A landscape with many peaks, sampled at points; each row gives a point and its height.
From any point a climber takes the steepest step (rise divided by distance) to one of its 2 nearest points. It stops when none of these is higher. Distance is the straight distance between rows; heights are no part of it.
Q56 height 634: [ 24   3 -32 -37  -2  28  -9  28  40   4  34  -8  -7  52  28 -24 -33 -30
  16  31  20   3]
Q234 height 416: [-29  -5  61  20  -2 -14  17 -20 -14  19 -18  22  35 -26  16  42 -25  12
  -2  28 -20  28]
Q351 height 285: [ 10  27  20  20  -9 -47 -39 -52 -25   4  -9  17  11 -24 -14  -4  34  29
 -23 -35  -2 -31]
Q976 height 30: [ 19 -10  42   3   1 -25  17  13 -53   0  10  -3 -10  -3 -21  37  -4 -38
   0   1 -25  52]
Q958 height 510: [ 33  38 -14 -30   8 -14 -15   8  15  23  -4   4 -10  31  12  10  21 -25
 -10  27  41 -26]
Q57 height 674: [-40 -15 -22  22  31  27  25  31  -6 -20 -24  22 -33  14 -11  28  19   2
  15 -18 -35  16]
Q961 height 637: [ 47  16  16 -28  -6 -11   9 -21  15 -18   0 -22  20   8  18 -22 -14  63
  13   6  46 -21]
Q728 height 593: [ 38  19 -29 -34 -15 -14 -29   7  29   9  -3   3  31  47 -17  -4  49 -18
 -24  34  43 -29]
Q883 height 113: [-12  22  74  30  16 -37 -26 -23 -14   6 -27  31  53 -38 -34  27  21  51
  -6  -1 -18 -11]
Q166 height 479: [  5 -18  16  28  15  10  22  15  -8  -5  13 -27 -69 -33   5  17  -4 -37
  21  -4  -6   9]
Q733 height 371: [ -2 -56  44  18 -36 -41  10  20 -16   9  -1 -23 -11 -40 -41  47  -9 -21
  35   2 -15  35]
Q902 height 18: [ 33 -32  47  -6  -1 -23  30   7 -43   1  42 -16  -1 -18  -9   6 -22  -3
  11  -8   2  55]
Q668 height 607: [-18  -1 -27   9  -9  39   8  37   0  12 -20  13  -1  17   6   5  25 -10
   7 -17 -12  21]
Q617 height 42: [  8 -10  12  20  13   1  14  -8 -52  -4   7   4   8  -1 -40  29   3 -17
 -29   7 -33  19]
Q889 height 367: [ 31  35  20  11  -1 -33 -23 -39 -30  12  -3   7  -6  -4  -1  15  20   7
 -24  -4  22 -28]
Q517 height 262: [  2  24  42  -6   0 -51 -12 -15 -10  11 -25  34  37 -37 -22  33 -14 -15
 -22 -26 -35  12]
Q692 height 410: [-28 -31  -1  20  12  58  44   3  -2 -23  37 -11 -41 -11  16 -41 -20  10
  28  20 -37  31]
Q510 height 612: [ 37   6  -2 -27  29  12  28  37 -12   4  34 -26 -37 -15  11 -20   9 -14
 -15  -4  29   7]
Q567 height 690: [-42 -37   9  25  41 -19   6  62   0 -26 -13  -2  -8   3 -57  61 -23 -35
  21 -19 -52  36]
Q763 height 723: [  8   6 -38   9  18  43   1  56  20 -52  19 -16 -39  51  29 -30 -12 -29
  21   9 -14 -12]
Q755 height 441: [-22 -32  11  22  32  34  41  29   6 -49  35 -12 -41  -9   2  -7 -33   0
  28  -2 -61  26]
Q435 height 480: [-11  11 -46  -5  14  37   5   5  24 -11 -22  14 -25  16 -16   8  12 -27
 -19  -6 -22 -47]
Q128 height 560: [ 10 -17 -35  -4  -6  -5  -9  32 -13   4  -9 -19  17 -26 -13   2 -10 -42
 -49 -50 -32  -2]
Q860 height 366: [ 38  27  42   7 -33  -5   3  -1 -12 -10 -31   0  33 -13  21  12   7  11
  -6  -5 -11  -2]
Q440 height 302: [-60  -8  40  21   9 -51 -12 -43  -8  19 -12  48   8 -48 -56  44   3 -17
  -7  -5 -29  16]
Q680 height 69: [  6  16 -27 -17 -11  15 -10 -34 -30  13   7 -17  53  24 -20 -29  11  26
 -36   4  24 -11]
Q868 height 666: [ 28  -2 -27 -26 -32   8 -23   8  42   4   7 -31  26  49 -10 -25  47 -11
  15  56  52  -8]
Q414 height 433: [  2  -6  13 -21  -4  45  47 -18 -16 -11  50 -19 -28 -15  19 -54 -11  11
  16  24  -5  29]
Q144 height 467: [  2 -27 -16   1  46  39  39  59  15 -40  33 -24 -26  -4   2 -34 -36  -4
  14 -24 -21  19]
Q196 height 397: [-29 -61  34   2 -20 -18  27  20 -27   4  24 -16 -37 -28  -9  31  -5 -16
  47   3 -32  57]
Q572 height 144: [  4  28  21   3 -16 -54 -52 -35  18   4 -31  50  39  15  17  -8  -2  53
   9 -23   9 -20]
Q102 height 484: [  9 -24 -31  -7   3  34  24  39  16 -16   7 -21 -24  -3  20 -15 -44 -17
   5 -28 -12  15]
Q227 height 508: [ 19  -4 -42 -55  -5  19  17  -9  14 -11  23 -34  15  25  -5 -46 -23  -1
 -14   9  45  -9]
Q67 height 609: [-13 -29  -4  12   2 -28 -11  20 -11  15 -15   7   6 -26 -29  36 -24 -48
 -16 -46 -40  20]
Q452 height 277: [-49  -5  35  36 -11 -40 -15 -52   5  16 -25  70  23 -47 -32  15  10   8
 -11 -24 -11   7]
Q647 height 753: [  3  -2  18 -11  41  18  26  10   7  23   7  -8   3 -17  -4  31 -47  -3
  -6   4  -3  13]
Q324 height 233: [-12  15  18 -10  -1 -25 -20 -13   3   7  -7  32  35 -46 -43  10  11 -35
 -38 -55 -44 -13]
Q919 height 516: [ 21 -14 -10  -9 -23  18  21   6  -6  -5  -9 -20   8 -20   8  -5 -24 -15
 -19 -31 -10   6]
Q784 height 719: [ 63  19  -2 -31 -24   2  -9  25  -1 -10  24 -33   5  13  32 -45   7 -15
  -3  26  53  -8]
Q957 height 549: [ 39   1 -29 -43 -15 -15  -7 -27  38  -8  -2 -17  42  33  -3 -27 -19  27
  -7  19  51 -23]
Q790 height 475: [ 15   8 -22 -50  -2  45  40 -12   1 -18  39 -28 -11  10   3 -55  -5   6
   4  26  28   6]
Q187 height 195: [-10  43   2 -18  -9  -6 -14 -24  13  21 -24  61  28  18   3  17  15 -14
 -18   7  -7 -15]
Q44 height 599: [-20  -2   1  43  26  17   0   6  10  11 -35  23 -42  -7   3  38 -24 -33
   5  15   1  -3]
Q891 height 299: [-22 -10 -41  18 -30  21 -20 -32 -11  31   6 -12 -12  21  35 -22 -10 -15
   2   1   8   2]
Q859 height 253: [ -4   6 -22 -21 -28   4 -10 -39  10  32  25 -28 -16  24  39 -28   4  18
  26  21  43  -7]
Q322 height 100: [ 22  28  -6  -8 -31 -29 -72 -21  -7 -20 -16 -18  55  43  12 -42  28  66
   9  -1   9 -36]
Q531 height 521: [ 15 -21  19  29  26 -22  10   1 -15  14  -3 -23 -41 -37 -25  38  -8 -32
  -6  -9   8  -1]
Q748 height 461: [ 14  11  36  20  11 -33  -4 -33 -28  24   6 -23 -16 -33  -9  38  -1  -6
  -4  -3   7  -6]
Q611 height 203: [-22   8   0   2  -7   5  10 -60 -12  25  17   0   5   4  30  -7  13  48
  -1  30  24 -13]
Q558 height 9: [ 26 -37  39  -3  -9   2  30  -9 -22  13  39 -34  11 -33  -4 -24 -24  30
  13 -10  15  41]
Q506 height 435: [-32 -38  26  37   9  -6  25  12 -26   0  21 -10 -74 -26   9  22   5 -20
  43   8 -21  41]
Q979 height 534: [-25  15 -23  26   8  21 -13  -6  26   3 -44  43 -25  -1 -10  23  -5 -36
  -3   2 -17 -26]
Q826 height 214: [ 12  29  21 -10  -1 -36 -34  -9  16  -2  -8  51  48 -37 -40 -10  16 -18
 -46 -56  -3 -29]
Q726 height 529: [-10   0  45   6 -15  17  16 -11   2  26   8  14  14  -5  57  11 -27  18
  16  35   3  29]
Q350 height 682: [  4  -9 -52 -18   4  33 -11  52  54 -36  37 -16 -35  61  23 -54 -20 -30
  36  29  10   1]
Q79 height 650: [ -6  -6   4 -10  10  42  29  10  15  29  21  11   1   8  30  -5 -27  15
   9  22  10  17]
Q618 height 216: [  7  12   0 -19 -34 -31 -28 -41  33  13  10  -7   8  42  37 -11   8  41
  34  38  41 -19]
Q175 height 232: [ 15  13  47  30 -20 -54 -37 -41 -31 -22 -23  -4  17 -25  16   8   4  53
   3 -17 -26 -20]
Q993 height 230: [-23  37  26  -6  14 -20  -6 -14   1  36 -30  56  22 -16  -8  36   2 -15
  -7 -15  -9  14]
Q968 height 84: [ -1  27 -24 -10 -38 -17 -48 -47  -6  -5  -4   7  61  20 -18 -46  32  31
 -21 -10  19 -29]
Q804 height 780: [ -4  -9 -71 -22 -21  35  -9  26   8  -4 -21 -32   8  17   3 -36  18 -20
 -15 -12  13 -16]
Q648 height 665: [-26  -1   6  22  55  32  23  22  20  -1   4   9 -39   3  11  30 -42 -17
  16  18 -16  14]
Q65 height 442: [  1   5 -46 -14   0   5 -16 -10  34   7 -15  18  -3  -6 -34  -2  25 -28
 -35  -9  10 -58]
Q319 height 351: [-30 -20 -23  40 -25  12 -15 -32  -2  38 -17  14   6 -13   3   0  -3  -9
 -14 -14  -7  -9]
Q22 height 550: [-39   2 -54  -7 -14  30  -9  15  19  24 -20  33  -5  45  14  -1  32  -5
  13  12  -6  -3]
Q88 height 438: [-18  -4 -45 -26  20  59  27   5  21 -10  23 -17 -35  32   4 -29   3  11
  14  15   6  -6]
Q945 height 362: [-49 -34  60  22  -7 -14  22  -6 -27  12   8   3   9 -24   2  53  -3  -2
   9  46 -42  38]
Q529 height 177: [  0  23   7 -11 -11 -42 -21 -49  22  17 -16  42  15  35  22   8  -2  48
  14  14  32 -18]
Q636 height 736: [-48  -8   6  20  31  -2  11  49 -12 -19 -38  25 -38  -8 -29  50  11 -21
  21 -18 -42  38]
Q533 height 296: [ 37  18  30  21 -36 -22 -26 -12 -29 -24 -33   0  39  -6  17  -9  16  59
   2 -14   0 -13]
Q172 height 710: [-31  -5 -44  30  36  25  21  36   2 -41   5  -1 -33  41  10   1  11  17
  21 -31 -35  -4]
Q433 height 852: [  5 -13 -76 -34  29  21  15  77  21 -54  22 -48 -31  10  21 -48  -3 -18
 -10 -20  20 -18]
Q515 height 777: [ 37   1  28  -7  -7 -10  29 -19  14   2   0 -11 -14 -27  18 -15  -3  54
  26  -1  48  -1]
Q432 height 434: [-29 -11  49  23  -9  31  28  20  -7  13  14  22 -31 -21  55   3  -8  -8
  32  34 -13  50]
Q365 height 326: [-69 -25  59  14  -5 -54  11 -33 -27   6 -15  28  18 -34 -44  61   7  -4
   1  38 -34  29]
Q59 height 118: [ 14  28  10  12 -12 -41 -83 -10  -5 -26 -30  32  43  27  -6 -37  19  79
   5 -35  -2 -27]
Q495 height 548: [ 20  30 -11 -20  14  -1   6  21  -8  24   1 -19 -23  -9  12  14  30 -19
 -23  -9  21 -21]
Q665 height 772: [-23  -3 -64  24  24  40   4  34  27 -61   7 -13 -24  62  15 -36 -10   9
  24 -16 -14 -15]
Q268 height 725: [ -2 -15 -68 -22 -18  29 -14  15  49  -9  -3 -31  12  46 -16 -28  33 -31
   8  35  21 -16]
Q293 height 652: [ 43  11 -31 -32   6  17   4  43  -8 -19  37 -33 -35  10  24 -42   8 -39
 -21  31  44 -14]
Q990 height 443: [ 49  15   6 -17 -50   2   2  -9   5 -14 -22 -17  29  -2  22 -11 -10   0
 -16  -1   2 -21]
Q219 height 822: [-27 -15 -83 -29  14  39  -7  54  12 -35  -2 -52  -5  24   5 -45   8 -12
  -5 -18  16 -15]
Q970 height 654: [ 35  11  23 -24   8   6  37  -6   7   7  21 -13 -44 -31  20  -8  -6   6
  20   0  30   3]
Q907 height 399: [ -1   7 -26  24 -24   4 -31 -33   8  27 -17  23  22 -13 -25 -17  20 -13
 -26 -21  17 -34]
Q48 height 163: [-31   6  24  25  17  -6  -1 -53  -8  39   0  18  22 -14  10  20  18  55
  -8  18   9 -20]
Q123 height 288: [ 59  38   3 -16   0 -55 -34 -14  -6  -6 -14  11  21  15   1   3   7  19
 -32 -12  38 -32]
Q886 height 653: [ -8 -35   4   2  33 -20   9  46 -12  -7   2 -13  -9 -10 -32  52 -33 -45
  -9 -29 -55  27]
Q615 height 133: [  5  18  61  32  11  -8  -8 -25  -9  17 -24   2  30 -27  -4  30  24  56
   0  17   8 -21]
Q387 height 55: [  6   3  -8   2   8  15   4  -5 -31  19   3   8  43   2 -34   5   6   6
 -43  -7 -11   8]

For each start below, name the point where the climber stops.
Q414 -> Q515
Q692 -> Q636
Q907 -> Q647
Q533 -> Q636
Q958 -> Q433
Q452 -> Q647
